The views of a scene show one set of named points, each view turned or mirrored, shifted and resized as a whole, with a little noise and some points left out.
(in the rows, 128 means zero)

Scene 1
View 1
k848: [ 95 122 147  76 180 133 133 141 118 124 118 127 123 125 137]
k52: [132 164 129  86  91 105   4  97 129 106 193  32  73  84 239]
k597: [ 92 123 118 117 148 144 137 119 143 121 114 112 145 116 149]
k92: [ 82 113 128 123 148 151 157 120 140 120  98 122 160 124 135]
k18: [ 77 120 114 103 137 146 143 121 172 106 119 113 155  99 155]
k959: [ 67 108 130  64 179 159 194 148 162 114 121 153 162 102 126]
k543: [110 138 125 147 122 131  82 100 125 121 116  73 122 126 174]
k917: [ 92 138 114 101 108 140  98 106 172 102 150  84 128  87 185]
k390: [125 151 139  79 135 107  42 116 110 117 167  63  78 105 203]
k850: [116 141 128 113 116 120  62 101 136 112 145  67 101 104 196]
k49: [ 81 124 117 112 138 149 147 123 165 113 122 115 155 104 154]
k231: [ 88 123 160  52 217 136 161 162 101 126 123 154 126 133 113]
View 2
k52: [142 133 117 148 239 138 125 124 168 151 112 193 117  90 127]
k597: [ 95 132 116 148 107 127 150 105 130 117 106 163 153 104 140]
k18: [ 94 119 124 139 106 128 149 127 119 100 110 164 157 103 129]
k543: [116 140 108 145 144 124 144 104 129 154 108 177 130 107 145]
k850: [120 122 121 143 162 132 134 129 135 128 113 180 134 104 126]
k917: [115 118 123 141 154 130 137 131 127 118 111 181 137 100 125]
k231: [ 61 148 114 178 117 137 157  78 194  76 104 157 212  81 136]
k959: [ 72 121 125 148  74 130 159 121 132  65 105 155 189  96 127]
k848: [ 77 138 115 165 115 134 151  89 156 102 105 161 180  93 142]
k49: [ 98 124 122 141 110 130 149 121 122 103 107 164 154 104 132]
k390: [118 139 111 154 205 139 132 106 175 139 108 183 144  90 135]
View 3
k850: [ 80 128 136  75  96 151 111 114 132 132 109 164 118 116 139]
k18: [ 95 153 104 110  99 142 112 131 127 139 124 126 116 140  88]
k597: [ 93 152 100 114 103 140 102 112 124 137 118 139 119 133 100]
k917: [ 89 137 127  76  92 152 120 131 133 135 120 140 112 127 114]
k543: [ 86 125 113  92 100 153 101 100 134 141 112 171 109 123 126]
k390: [ 72 131 142  71  99 154 113 116 126 131 107 158 121 117 145]
k52: [ 61 114 172  35  90 167 123 120 132 123 102 173 112 109 172]
k92: [ 92 156  84 142 109 122  88  96 115 145 115 142 127 137  95]
k49: [ 96 153 106 106  98 141 112 127 128 139 121 129 115 136  90]
k848: [ 89 164  98 130 108 129 102 118 117 137 116 124 134 139  96]
k959: [ 91 181  93 133 110 123 108 133 120 136 124  96 138 147  75]
View 4
k92: [103 176  81  96 164 214 130 125  79 180 136 119  74  76  86]
k18: [104 126 114  61 153 195 123 181  91 188 114  92  78  64 100]
k231: [ 90 162  36 109 160 187 144  84  50 142 154 116  87 137 141]
k917: [131  75 150  79 143 172 125 173 129 129 127 110 114 119  81]
k543: [132 116 145 108 150 202 110 154 136 146 145 140  97  95  28]
k390: [141  90 144 132 131 167 116 127 152  90 160 155 136 176  44]
k848: [108 144  80 112 155 190 136 112  82 140 147 125  95 133 107]
k850: [142  95 150 108 135 177 117 152 148 114 145 144 115 135  45]
k597: [112 134 107  86 153 193 129 150  92 163 136 107  91  98  87]
k52: [155  48 187 129 112 158 111 149 190  69 151 154 152 188  16]
k959: [ 92 134  60  63 157 183 150 141  53 171 123  80  82 100 162]
k49: [108 112 114  72 149 187 130 168  97 164 122 101  91  96 106]
View 5
k390: [ 91 109 156 162 145 100 110  63 105 110 113 117 131 108 141]
k917: [114 115 147 132 130 103 121 111 118 134 129 109 155 134 142]
k850: [ 91 107 157 160 134 105 104  83 116 125 126 109 131 113 129]
k848: [113 105 133 112 134  83 130 126 106 105 126 119 138 130 145]
k597: [106 111 141 121 123  97 121 135 122 122 139 109 135 138 133]
k543: [ 84 103 151 151 126 102 105 113 126 125 137 105 116 121 123]
k959: [136 114 122  82 118  88 139 179 126 128 140 108 163 157 145]
k52: [ 86 113 168 190 142 112  98  34 112 129 115 110 135 102 135]
k92: [101 102 129 106 121  86 127 161 120 110 137 115 119 136 127]
k231: [121 100 123  94 137  69 144 140  95  88 119 128 145 140 153]
k18: [118 115 142 121 122 100 120 137 126 135 140 104 153 141 139]
View 6
k543: [173 151  89 147 143 109 134 112 170 174 157 104 119 129 117]
k848: [123 133 108 147  77 128 143 107 120 159 146 140 174 124 150]
k18: [155 137 103 125  79 117 125 131 139 153 165 139 137 127 131]
k959: [132 125 114 119  33 120 128 142 124 150 171 166 150 127 147]
k231: [102 117 110 147  42 135 152 112 109 157 143 160 187 121 168]
k52: [171 151 125 161 209  92  93  74 130 140 113  72 188 110 110]
k92: [123 126  82 148  63 133 173 115 145 185 162 145 140 133 149]
k917: [167 146 114 134 129 103 105 120 140 149 148 115 146 120 119]
k49: [155 141 105 126  85 116 125 131 143 153 165 138 138 124 131]
k850: [157 146 108 155 150 107 121  96 140 157 134 100 163 118 119]
k390: [148 141 120 163 164 103 112  82 121 149 115  94 195 116 126]
k597: [147 137  95 139  89 121 140 120 146 166 160 134 143 126 133]

In a view up to two points have been moved. Name them for each view, in the order of its rows, or write none.
view 1: k92
view 2: k850, k231
view 3: k390, k848
view 4: k18
view 5: k917, k959
view 6: k543
